Points on a hilly landscape, in no order, each with its height.
A ball rolls from a point to the lowest of its 4 nearest points, and stops where none of them is lower. Distance is the straight distance between rows; heights are no part of it.
(1380) (h 303): [-11  -6 -14  -4 -13  18   9  21  10  16  -9  11 -13  -7  22  -8  -3   2
   5  -2 -13  10  -4  -8  10  -8  -1   8 -41  -2  15  -1 -28  -5]
(381) (h 343): [  9  20  -8   6  -1 -16  -5 -15 -17  -1  30   3  -1  -6 -27 -21  11  -6
  -3 -13  -1 -30  11   3  14  12  22   2  24  11 -36  -4  -3   1]
(201) (h 119): [ 12   8  14  -4  15 -27 -12 -32 -20  -7  19  -4  13  12 -26  -1  -1  -8
  -5   4  12  -4   1  13 -14   0   1  -9  61   4 -23  13  28  13]
(623) (h 182): [ -9  16  -4   4  -9  12  15   9  -2  20   0  -3  -4   0  -1  -3  -4   6
   6  -9  -9 -13 -17  -7  10   6  14   6 -15  15  -3  -8 -12  -4]
(931) (h 239): [ 31   0  56  -9  21 -22 -24 -37 -31 -21  15   3  32  13  -4 -14   1  -2
  -1   5  12  12  26  25 -30  -4 -10  -6  83 -12  -6  24  54   6]
(825) (h 117): [  0  25 -19   8  -8  14  21  10  -5  24  11   1 -15  -1 -21   0 -12  15
  11 -19 -19 -21 -14 -15  25  23  25  11 -17  14 -23  -7 -25   5]
(691) (h 148): [  4  23 -11  14 -11  -3   8   0 -11  13  15   2  -8  -4 -32  -1   3   6
   5 -25   0 -40   5   1  16  30  26   4   0  12 -35   1 -11   1]
(728) (h 550): [  6   2  29 -14   9 -23 -20 -35  -6 -24  15  -2  19  23  -3  -2   2  -9
  -2  16  24  15  12  12 -29 -12 -11  -8  38   0   3  14  37   8]
(20) (h 251): [-17 -12 -40   8 -13  20  27  37  17  21 -25   9 -27  -7  10  21 -13   6
   3  -9 -16  -1   0  -7  17  16 -10   5 -62  -1  13  -8 -42   1]
(444) (h 147): [-10   9  -3   1  -8  13   8  10   2  19  -5  -3  -4   1   8  -3  -1   3
   4  -1  -8  -2 -17  -8   2  -5   9   5 -19  10   8  -6 -15  -6]
(1247) (h 60): [-10   4   7   5  -1   5   0   6   4   2 -11  -7   4  -3   7   7   6  -2
  -3   8  -2   0 -15  -8  -5  -5  -2  -6  -6   3  11  -8   9 -12]
(424) (h 421): [-15 -23 -12  -4  -9  20   8  29  23   9 -23  12 -15 -15  33   6  -5   2
   6  -2  -8  15   4  -3   7 -12 -13   3 -51 -10  29  -5 -27  -9]
(75) (h 706): [ 15  28  -8   5   6 -27   8 -18 -26  10  41  -1 -10   0 -44 -23   3  -4
  -5 -20  -8 -36   9   3  24  22  35  10  44  17 -51  -5  -8   6]
(842) (h 111): [ 10 -11  17   1   5  -1 -20 -16   5 -27   7  -8  16   2   9  -5   5   3
  -8  10  22  14   4   2 -12  -8  -2 -10   9 -13   4   7  28   2]
(240) (h 233): [ 22  18  -3   5  13 -30  -1 -24 -36  11  26 -10   6   7 -45 -14   0  -7
  -9 -13   0 -32   0  16  11  22  22  -1  70  10 -42   5  17  10]
(1214) (h 61): [-12 -12  -5 -13  -5  14  -4  14   9   6 -21  -2  -3   2  25  -1   6  -4
   0  10  -2  14 -15  -7  -5 -27 -12   3 -32  -4  29  -5  -7 -13]
(89) (h 291): [  3  12  -1  14  -5  -3  -3  -5  -4  -2  11   2   5 -11 -12  -6  11  -1
   1  -7   4 -25   5   1   7  10  13  -6   8   3 -19  -1   6  -5]
(315) (h 353): [ 10  -9  27 -12   6 -11 -23 -26   1 -25  12  -6  19  22   5  -2   4  -3
  -4  14  31  18  12   9 -26 -18 -10  -9  21  -6  10  13  38   6]
(1287) (h 256): [-20 -17 -43  11  -4  24  36  42  28  23 -32   0 -31  -1  13  24 -18  12
   5  -6 -17   5  -4  -9  17   9 -15  13 -69   6  19 -21 -49   2]
(997) (h 92): [ 20  16   1   2  17 -29  -5 -27 -31   5  25  -8  10   6 -40  -8   0  -8
  -7  -9   5 -24   0  15   2  14  14  -4  69  10 -35   8  18  11]
(753) (h 23): [ -3  20 -10   5 -10  11  20   9  -3  24   7  -3  -9   0 -15   1  -8  14
   9 -16 -12 -19 -13 -10  17  17  22   7 -14  15 -15  -6 -19   1]
(1266) (h 565): [  6   3  34 -12  14 -29 -15 -36 -10 -20  16  -2  19  20  -9  -3   1 -10
  -1  17  16  12  12  11 -29 -10 -10 -11  51   1  -5  16  39   9]
(292) (h 71): [ -1  -6  18   6   2   1  -9  -1   8 -21  -8 -10  13  -6  13   8   6   4
  -6  14   8  16  -6  -6 -11  -7  -5 -11   1 -12  14  -3  20  -6]
(82) (h 197): [ 11 -16  32  -5   4  -1 -20 -16   8 -30   4  -8  20  14  19   0   4   1
  -7  12  29  25   9   3 -26 -15 -10  -9  10 -13  20   9  38   2]
(130) (h 593): [  7   3  21 -12  10 -22 -18 -33  -8 -20  17  -4  16  20  -9  -2   1  -8
  -2  12  18  10   8  10 -23 -12  -7 -10  42   1  -6  13  33   9]
(650) (h 208): [ -4  22 -24   4 -13  14  19  16  -1  23   7  10 -16  -3 -11  -6  -8  11
   7  -8 -25  -8 -11 -15  26  19  17  12 -27  11 -14  -8 -35   5]
(611) (h 288): [-17 -10 -58  11   1  24  35  54  27  24 -28   0 -39   2   4  16 -22  15
   5  -6 -22  -5  -5 -17  33  13  -7  19 -72  12  13 -34 -56   4]
(590) (h 396): [-15 -14 -22   2 -17  20  14  31  20  16 -21  13 -19 -11  22   9  -8   1
   6  -4 -12   8   3  -5  12   4  -7   5 -54  -5  19   0 -36  -2]
(92) (h 101): [-13   5  -3  -1  -8  13   6  10   4  16  -8   0  -6   1  15  -4  -1   2
   3   3  -8   4 -18  -9   1 -11   2   4 -22   6  14  -6 -12 -11]
(250) (h 285): [-16 -14 -31   7 -14  19  23  35  20  19 -25  11 -23 -11  14  17 -11   2
   6  -6 -14   4   3  -4  14  11 -10   7 -59  -1  17  -5 -41  -3]
(1042) (h 102): [  0  25 -14   8  -9  11  19   9  -9  20  10  -2  -9   0 -24   3  -6  17
   9 -24 -11 -27  -8  -8  23  26  25   7 -12  13 -27  -3 -18   5]
(31) (h 322): [  7  -2   6   9   2  -1 -14  -9   0 -18   9  -3  16  -9  -1  -5  10   3
  -4   7  10  -3   3   0  -3  -3   4 -11   9  -8  -5   0  18  -4]
(506) (h 204): [ 12  -8  15  -4   7  -4 -21 -22   0 -24  13  -5  16  11   4  -6   4   3
  -6   9  23  13   5   4 -14 -11  -4 -11  14  -7   0   8  30   6]
(86) (h 384): [ 11  -4  19  -9   9 -12 -22 -29  -3 -22  14  -5  15  19   2  -4   3  -2
  -4  13  26  12   8   8 -23 -15  -7  -9  23  -5   1  12  31   8]
(844) (h 177): [-17 -24  12 -25  -5  13 -11   7  21 -14 -34  -9   2   6  34  13  13 -11
  -4  17   7  39 -14  -8 -19 -32 -31   3 -36 -22  45   1   7 -12]
(1391) (h 118): [-12 -17  -5 -12  -9  19  -1  18  13   8 -20   2  -8  -4  31  -4   2  -3
  -1   5  -3  15  -8  -5   0 -24 -13   4 -39 -10  30  -2 -15  -7]
(464) (h 107): [  5 -16  30   3   5   5 -16  -8  11 -29  -4 -10  19   3  20   5   4   3
  -8  13  18  27  -1  -2 -19 -11  -9 -11   6 -15  17   2  28   1]
(32) (h 286): [  9 -12  31 -12   7  -8 -25 -25   2 -27   7  -7  21  23  15  -2   6  -4
  -5  16  33  23  13   8 -30 -18 -14 -11  17 -12  20  15  38   2]
(1048) (h 97): [  7 -15  24   4   5   2 -17 -13   8 -29   3  -8  17   4  13   2   4   5
  -8  12  22  21   1  -1 -16 -10  -4 -11   6 -14  11   5  28   1]
(213) (h 130): [ 36   6  44  -4  14 -26 -27 -38 -34 -17  21  10  25   8 -22 -17  -2   0
   3  -4  14   4  19  20 -19  11   4 -10  92  -7 -25  26  41  10]
(1240) (h 238): [-14  -8 -36   8 -18  18  21  32  14  19 -18  14 -26  -9   8  11 -10   4
   6  -6 -15   0   4  -6  18  16  -6   5 -55  -2   9  -3 -41   0]
(1212) (h 305): [-20 -17 -48   8  -1  25  33  44  36  19 -31   0 -31   3  15  24 -19  16
   7  -3 -17   7  -8 -12  19   5 -15  18 -74  11  20 -26 -55   4]
(1085) (h 230): [ -7   9 -46   8 -20  17  19  31   0  24 -10  18 -28  -4 -11   3  -9   2
   3  -7 -25  -9   1 -14  26  25   4   9 -54   3  -4  -5 -46   5]
(718) (h 205): [ 18   5  43  -6  16 -29 -18 -33 -22 -18  14   3  24   8 -17  -6  -4  -6
   1   5  11   8  16  20 -23   4  -2 -11  79  -4 -17  21  42  11]
(1028) (h 215): [-25 -33  -4  -3   2  24  12  37  40  -2 -40   7 -14 -17  45  24  -7   0
   9   4 -11  21   4  -2  -6 -23 -28   5 -61  -6  46 -15 -25 -11]
(1301) (h 75): [-17 -14  12 -15  -3   8 -10   6  15 -12 -27  -8   4   6  27  14  11 -10
  -4  18   0  30 -17 -11 -18 -26 -23  -1 -22 -15  36  -3   9 -11]
(518) (h 206): [-20 -33   2  -7   3  24   7  32  35  -7 -39   5 -12 -20  51  22  -2  -1
   6   8  -8  24   3  -4  -6 -27 -28   8 -57 -15  47 -13 -18 -13]
(572) (h 112): [ 16  16  -9   0  12 -21  -4 -25 -24   2  32  -3   0   1 -30 -22   6  -5
  -7  -6  -1 -27   5   6  13   7  19   2  41  13 -36  -2   6   7]
(197) (h 98): [ 20   3  49  -7  19 -28 -18 -35 -19 -23  15   3  29  11  -8  -6  -2  -7
   0  10  11  12  21  21 -27  -1 -10 -11  75  -7  -9  18  46   8]
(115) (h 53): [-15  -9  19  -9  -4   4  -7   3  12 -13 -22  -8   9   0  20  13   8  -6
  -3  16   2  28 -17 -12 -18 -20 -16  -4 -14 -11  30  -3  11 -12]
(892) (h 379): [ -4  12   2  13  -5  -1   2   1  -2   4   3  -1   4  -9  -9  -1   9   1
   2  -6   2 -19   1   0   5  12  11  -6   1   7 -12   0   5  -8]
(1149) (h 547): [ 24  23  -1   6  13 -30   3 -22 -36  14  30 -11   2   6 -48 -19  -2  -7
  -8 -18  -3 -39   1  14  15  25  28   2  69  12 -45   2  11   8]
(396) (h 203): [ -9   8 -29   3 -20  16  16  22   5  21   1  16 -21  -5  -2  -5  -7   6
   6  -4 -21   0  -4 -15  23  14   7   9 -41   3  -2  -2 -39   3]
(139) (h 58): [-14   0   0  -6  -5  11   1  11   3   9 -14  -4  -1   1  16   1   5  -3
   2   7  -5   6 -19  -7  -3 -18  -5   2 -21   4  21  -9  -4 -11]
(511) (h 121): [ 27  14  14   7  11 -33 -14 -32 -36  -6  18   0  16   2 -40  -5  -1  -7
  -6  -7   6 -16   5  18  -6  22   9  -9  84   0 -35  19  27  11]
(512) (h 275): [-17 -14 -49  11  -6  24  33  44  25  24 -30   0 -32  -2   8  24 -21  11
   5  -7 -18  -1  -4  -9  21  13 -11  13 -69   8  18 -22 -48   3]
(690) (h 302): [  9   3   0   3   8  -8 -17 -20  -8 -15  20  -2  12  -1 -10 -15   9   2
  -4   6  12  -8   3   3  -1  -5   6  -7  22  -3 -17   3  18   7]
(1188) (h 104): [ 15  11  -1  -3  18 -23  -8 -31 -23  -1  24  -7   8   7 -27 -12   2  -7
  -8   0   6 -14  -3  11  -3   1   8  -4  53   9 -29   4  20  14]
(1355) (h 362): [  2   1   8  10   1   3  -7   0   3 -14  -4  -5  12 -10   3   3   9   2
  -4   7   7  -1  -2  -3  -3   1   3 -13   4  -6   0  -2  17  -7]
(1323) (h 169): [-13 -25  -4 -13  -4  21  -3  22  15   1 -28   1  -8  -7  39   1   2  -3
   0   6   0  19  -2  -5  -1 -29 -19   4 -46 -17  38  -3 -10 -11]
(90) (h 460): [  9  30 -15   8  -4 -21   3 -14 -22   7  37   6 -12  -4 -42 -19   9  -4
  -1 -22  -5 -36  12  -1  21  28  35   7  27  15 -50  -2 -14   3]
(1167) (h 131): [ -4  16 -13   2 -10  14  18  12   1  24   6   2 -11   2  -7  -4  -6  10
   7  -9 -18  -7 -15 -10  18   9  15   9 -23  14  -9  -5 -25   1]
(1220) (h 46): [-14  -6   7  -9  -2   9  -8   9   9  -1 -20  -8   3   3  21   7   7  -7
  -3  12  -1  17 -19 -11 -11 -19 -14   0 -22  -5  29  -6   4 -14]
(940) (h 138): [-14 -14  29  -7  -3   2 -10   1  19 -24 -18 -10  13   2  25  13   7  -5
  -7  19   4  40 -14  -7 -22 -17 -19  -3  -8 -16  32  -3  18 -10]
(789) (h 141): [ -8   8   4   7  -6   6   8   8  -1  10  -9  -6   3  -3   4   5   3   0
   1  -1  -4  -8 -15  -5   0   0   5  -4  -7   9   4  -8   0  -9]
(71) (h 187): [ -8  12 -25   3 -16  16  15  16   2  22   5  13 -16   0  -3  -5  -6  11
   8  -6 -24  -3  -9 -16  22  14  14  11 -33   6  -6  -3 -36   3]
(943) (h 263): [ -5  11   6  11  -3   1   3   6   0   1  -4  -5   6  -7   1   4   8   0
   2  -3   0 -13  -8  -3  -1   5   7  -6  -3   6   1  -4   9 -11]
(69) (h 88): [ 28   7  36   0  14 -31 -22 -34 -30 -12  21   8  23   4 -27  -8  -4  -3
  -2  -2   9   1  14  19 -15  14   2 -10  88  -5 -29  25  35  10]
(259) (h 193): [-14 -29  -3  -7   0  25   2  29  27  -1 -31   5 -11 -18  46  11  -2   0
   3   4  -3  20   3  -5   0 -24 -21   4 -51 -16  42  -5 -16 -10]
(622) (h 108): [ 17   9  12  -1  15 -30 -10 -33 -25  -5  18  -5  13   9 -33   0  -3  -9
  -6   0   9 -10   2  16  -8   6   4 -10  68   4 -28  13  26  14]
(182) (h 223): [ -8  12   1   9  -5   8   9   9   0  13  -3  -5   3  -4   1   3   1   1
   3  -5  -5 -11 -13  -4   3   2   9  -1  -6  12   1  -7   1  -9]
(299) (h 377): [ 10   2   7  -8  11 -15 -18 -31 -10 -16  20  -5  11  15 -11  -9   5  -2
  -6  11  18   3   4   8 -14 -11  -1  -8  33   0 -10   9  25  12]
(995) (h 221): [  9  -6   9   4   5  -2 -20 -17   0 -21   8  -5  17   1   0  -6  10   4
  -6   8  17   5   4   3  -8  -8  -1 -10  12  -8  -7   5  25   1]
(974) (h 474): [  6   2  37 -15  11 -26 -21 -33  -6 -26  12   0  22  24   1  -2   3 -10
   1  20  22  19  16  12 -31 -15 -16  -9  45  -4   9  17  42   4]
(153) (h 240): [-19 -16  24 -18  -8   3 -12   1  21 -24 -27 -10  10   8  31  16  12 -10
  -5  22   4  44 -12 -10 -25 -26 -27   2 -19 -20  41  -1  13 -11]
(289) (h 245): [-12  -6 -21   0 -19  17  12  25  13  19 -11  15 -15  -7  17  -4  -5   3
   6  -2 -15   9  -3  -8  13   3   1   6 -45  -2  12   1 -33  -3]
(451) (h 242): [-13 -41   9 -23   6  30  -5  19  32 -17 -40  -6  -5  -9  56  23   4  -2
  -4  13   1  38   1  -4 -14 -41 -37   7 -56 -27  55  -4   4 -10]
(901) (h 124): [  1  24 -10  12 -11   5  15   5  -8  18  12  -3  -7  -3 -26   4  -3  11
   9 -24  -5 -35  -5  -3  15  26  25   6  -6  12 -28  -1 -12   2]
(1408) (h 77): [  2 -10  19   8   5   3 -15  -8   8 -25  -1  -5  17  -4  10   4   6   4
  -5  12  14  17   0  -2 -10  -6  -1 -12   6 -13   7   1  24   0]
(633) (h 109): [ 27   8  27   3  11 -29 -21 -34 -30 -12  18   6  20   2 -30  -8  -3  -3
  -2  -5   9  -4  13  20 -13  18   4  -9  86  -4 -29  22  32  12]
(614) (h 350): [-30 -24 -28   4  -4  23  27  39  40  16 -35   4 -24  -4  29  30 -15   8
  12  -4 -11  14  -5  -4   2  -7 -24  12 -68   9  35 -17 -45  -6]
(1192) (h 258): [ -4  13   0  11  -6   4   7   8  -3  11   2  -6   3  -7  -9   2   3   3
   3 -10  -2 -23  -6  -1   7  13  16  -2  -5  11 -10  -3   0  -8]
(505) (h 328): [  8  23 -11   9  -8 -13   2  -9 -14   4  28   6  -5  -6 -31 -15  11  -2
   0 -19  -1 -36  12   2  13  20  26   2  14  10 -38   0  -8   0]
(531) (h 505): [ 33  22  -5  10   8 -33  -5 -22 -46  11  25  -5   8   7 -56 -18  -1  -8
 -11 -19   3 -43   5  16  11  37  28   0  82   8 -49  10  16   7]
(269) (h 76): [ 10   7  11  -6  16 -23 -15 -32 -17 -11  20  -5  11  12 -21  -6   1  -7
  -6   7  14  -2   2   7 -15  -6   0  -6  47   6 -18  10  26  13]
(1051) (h 349): [ 11  13  -7   5   1 -13  -8 -15 -14  -3  26   3   2  -6 -21 -20  12  -2
  -3  -5   3 -25  10   3  10   6  17  -2  23   9 -27  -3   2   1]
(1078) (h 392): [  2   7   1  12  -2  -3  -6  -4  -3  -8   7  -1   7 -11  -7  -7  13   0
  -3  -1   6 -16   4   0   3   7  10  -8   7   0 -10  -2  11  -7]
(481) (h 55): [-11  -5  -1  -8  -5  11   0  11   4   9 -17  -3  -1   1  20   1   5  -6
  -1   8  -3  10 -18  -7  -3 -21  -7   3 -27  -2  24  -8  -6 -12]
(455) (h 190): [ 11   4   0  -2  11 -14 -15 -29 -13 -12  23  -6  12   7 -17 -13   3  -2
  -6   6  11  -7   0   6  -7  -7   4  -5  34   5 -20   4  20   9]
(851) (h 304): [ 15   2  55 -13  20 -27 -16 -34 -17 -26  15   3  29  14   2  -7   0  -7
   1  16   8  18  22  19 -30  -9 -15  -9  73 -10   2  17  51   5]
(673) (h 150): [ 16   8  30  -2  14 -29 -14 -35 -20 -12  16   1  18   9 -25   0  -4  -8
  -2   4  11   3   8  17 -16   7  -2 -13  73   0 -23  18  33  13]
(796) (h 211): [-13 -13 -10 -10  -8  18   2  21  14  10 -17   6  -9  -6  29  -6  -1  -1
   3   4  -6  11  -6  -4   5 -18 -10   7 -39  -5  25  -2 -19  -9]
(375) (h 461): [ 18  22  -6   2  13 -26   3 -21 -28  10  38  -6  -2   3 -39 -25   2  -4
  -7 -14  -4 -32   4   6  19  15  28   6  54  16 -43  -4   1  10]
(595) (h 191): [-11 -34   0 -15   3  26   0  25  27  -5 -34   0  -9 -14  47  13   1  -1
   1   6  -3  24   1  -3  -4 -34 -24   3 -53 -21  45  -6 -10 -11]
(367) (h 471): [-22 -24 -21   5 -11  20  22  37  33  12 -33   8 -22 -13  30  23 -12   2
   9  -5 -11  12   3  -2   5  -1 -17   9 -61  -4  31  -7 -38  -7]
(1306) (h 399): [  7   2   2  12   2  -3 -10  -7  -3 -13   8  -1  11 -12  -5  -5  12   1
  -2   4   8 -12   5   0   1   2   6 -10   9  -3 -10   1  15  -3]
(772) (h 216): [-11 -37   3 -22   2  25  -7  16  23 -11 -35  -6  -4  -5  48  14   6  -5
  -3  10   3  31  -5  -6 -10 -37 -30   6 -49 -26  50   0  -1 -11]
(1115) (h 229): [-22 -29  -7  -1  -2  20  15  38  36   4 -39   6 -17 -16  43  22  -8   0
  10   3  -9  17   5  -1  -2 -16 -24   5 -59  -6  42 -12 -29 -10]
(1185) (h 27): [ -5  15  -4   8  -9   9  14   7  -2  19   5  -5  -4  -1  -8   3  -2   7
   6 -14  -4 -18 -10  -5  10  12  17   3 -11  15  -9  -4 -11  -3]
(954) (h 369): [-12 -13 -16  -3 -16  18   9  25  15  14 -15  14 -14 -11  22  -5  -4   2
   7  -1 -12  10   1  -3  11  -6  -6   7 -45  -6  21  -1 -30  -6]
(1350) (h 207): [ -2  26 -27   6 -10  15  23  15  -4  24  11   5 -16  -1 -18  -4 -12  17
  10 -12 -27 -11 -12 -20  28  22  19  12 -24  11 -19  -6 -35   5]
(142) (h 69): [-11  -2  15   4   1   3  -5   3   8 -10 -13  -7   9  -4  13  11   6  -3
  -3  13   0  13 -14  -9 -10  -9  -9  -8  -4  -5  15  -6  14 -11]
(860) (h 419): [-19 -24 -13   0  -9  21  16  35  30   9 -30   9 -18 -15  35  15  -7  -1
   8   1 -11  15   5  -1   6  -8 -17   4 -54  -6  32  -6 -31  -9]
(606) (h 250): [-18 -29  -6  -3  -7  23   9  33  27   4 -32   8 -13 -19  43  12  -4  -2
   6   2  -8  18   5  -1   2 -14 -18   4 -54 -11  37  -8 -26 -12]
(127) (h 103): [ 17  12  -5  -2  16 -22  -7 -29 -23  -1  28  -7   5   6 -28 -17   5  -5
  -8  -2   4 -21   0   9   4   1  12   0  45  10 -31   0  13  10]
(366) (h 180): [ 36   2  51  -6  18 -22 -29 -40 -35 -18  18   8  31  11 -11 -16  -1  -2
  -2   1  14   7  23  24 -25   2  -3  -6  88 -10 -15  26  51   7]
(1257) (h 50): [-13   1   4  -2  -4   8   2   7   7   4 -18  -8   2   2  15   5   6  -5
   0   8  -3   7 -17 -10  -9 -14  -6   0 -16   1  18  -8   2 -10]
(1098) (h 756): [ 28  26  -7   4  10 -30   6 -17 -38  19  35  -9  -1   6 -55 -22  -3  -6
  -9 -23  -3 -45   5  12  23  31  39   7  70  14 -55   1   5   9]
(144) (h 308): [ 12  -7  11  -4   6  -6 -20 -25  -3 -21  13  -5  16   9   0  -9   3   1
  -6  12  22   8   4   4 -15 -13  -1  -8  18  -7  -4   9  29   8]
(205) (h 167): [  0  22  -6  12  -8   3  11   6  -6  11   9   0  -3  -4 -18   2   4   7
   5 -17  -2 -30  -2  -2  13  20  21   2  -5  12 -20  -2  -7  -5]
(347) (h 267): [-10 -10 -50  11  -8  23  34  45  18  26 -29   3 -33  -3   1  20 -21  10
   2  -9 -18  -7  -2 -11  26  17  -7  11 -67   5   9 -19 -46   6]
(958) (h 126): [ 20  19  -7   0  14 -27   1 -24 -28   7  30  -8   3   5 -38 -18   3  -5
 -10 -11   0 -28   1  10  11  11  21   3  56  14 -38   0  11  11]
(416) (h 228): [  4  18  -5  14  -7  -7  -1  -3  -9   2  15   2   3  -9 -17  -7  11   1
   0 -12   1 -31   7   2  11  19  19   0   6   8 -24  -1   1  -5]
(966) (h 48): [ -9   6 -11  -3 -12  14  11  16   3  20  -1   6 -10   0   8  -9  -4   6
   8  -3 -13   1 -13 -10  12  -4   7   9 -28  10   6  -4 -25  -3]
(1143) (h 65): [ -7 -11  27   1   0   4  -7   0  12 -26 -14 -10  13  -3  19  12   6   1
  -6  16   8  28 -10  -7 -17 -12 -12  -8  -2 -11  22  -3  19  -8]
(876) (h 213): [-10  10 -39   6 -20  17  15  25   2  22  -2  15 -23  -6  -6   1  -6   5
   5  -5 -24  -3  -1 -17  23  19   6   6 -45   0  -5  -4 -45   3]
(51) (h 199): [ 29  18   0   6  13 -31  -6 -27 -40   8  22  -6   9   4 -46 -11   0  -8
  -9 -12   4 -34   2  19   7  26  19  -3  78   9 -43   9  21  10]
(190) (h 257): [-29 -28 -15   0  -3  21  20  39  41   6 -40   6 -21 -10  36  28 -11   1
  11   1  -9  18   0  -5  -1 -13 -26   9 -63   1  41 -16 -39 -10]
(145) (h 95): [-22 -18 -37   8  -8  21  31  38  28  19 -31   4 -27  -7  16  27 -15   9
   7  -7 -13   7  -1  -8  12  10 -14   9 -65   4  20 -16 -45  -1]
(976) (h 146): [  0 -16  34  -1   1   5 -11  -3  16 -31  -9 -12  17   2  26   9   4   3
  -6  15  14  35  -4  -3 -23 -14 -13  -7   0 -14  25   0  27  -3]
(1140) (h 367): [-11 -14 -13  -6 -13  21   6  24  18  12 -17  10 -12  -9  28  -5  -2   1
   6   1 -10  11  -1  -4   8 -11  -7   6 -45  -6  25  -1 -27  -8]
(638) (h 226): [ -5  17 -33   4 -18  15  18  19  -1  24   2  13 -21  -4 -11  -2  -9   8
   8  -6 -26  -4  -7 -18  24  22  10   9 -35   9 -11  -6 -42   5]
(882) (h 425): [  6   2  43 -13  14 -30 -18 -34  -8 -27  15   1  23  23   0  -5   3 -10
   0  18  18  19  18  15 -33 -13 -16 -10  55  -3   7  14  45   7]
(1219) (h 106): [-19 -41  11 -20  12  31   3  27  40 -23 -44  -4  -6 -15  60  28   2   4
   3  15  -8  40   1  -4 -17 -42 -40   8 -62 -23  60 -11  -5 -12]
(391) (h 509): [ 10  -2  13  -8   9 -14 -21 -33  -9 -17  17  -3  15  16  -7  -7   3  -5
  -4  10  23   8   5   9 -19 -13  -5  -9  29  -1  -6  10  29  10]
(306) (h 100): [ 18  16  -3   1  16 -25  -1 -28 -28   4  27  -8   4   6 -34 -15   3  -5
  -9  -4   3 -24  -2  10   5   7  15  -1  57  13 -34   1  14  11]
(583) (h 198): [ 10   8  17  -9  15 -27 -13 -35 -17 -13  16  -4  15  14 -20   0   0  -9
  -3   8  12   3   2  12 -19  -3  -4  -9  57   4 -17  14  31  13]
(1307) (h 227): [ -9   2 -45   9 -19  19  21  34   6  24 -15  15 -29  -6  -4   8 -11   5
   1  -9 -20  -8   1 -13  22  24   0   7 -57   1   1  -5 -43   5]
(1415) (h 433): [ 13  26 -11   3   3 -22   1 -17 -21   4  37   3  -4  -2 -35 -24   7  -2
  -4 -15  -5 -34  10   6  18  16  25   5  34  14 -44  -3  -6   3]
(1394) (h 386): [  8   3  -2   7   4  -4 -13 -12  -7 -13  16   0  12  -8 -10 -11  12   2
  -5   2   9 -14   7   1   2   0   9  -8  15  -2 -18   1  13   0]
(920) (h 217): [-10   1 -25   1 -19  16  12  22   9  16  -6  14 -17  -7  10  -6  -6   4
   8  -3 -19   6  -1 -11  17   7   2   7 -41   0   6  -1 -38  -4]
(1155) (h 276): [  7  27 -13  10  -8 -14   3  -9 -19   7  30   7 -10  -4 -40 -12   8  -3
   0 -24  -3 -38  11   0  19  29  30   5  15  16 -45   2 -14   2]

Call two points neighbours if one is among the 4 nearest of the other. Go from one point of each pair to the other, from neighbour to neighbour, staying as low as possible. Name the highest point that can't be avoided.
(69), (997): (511)
(145), (753): (20)
(997), (197): (366)
(1219), (966): (595)
(966), (753): (1167)
(1220), (966): (92)
(269), (997): (201)
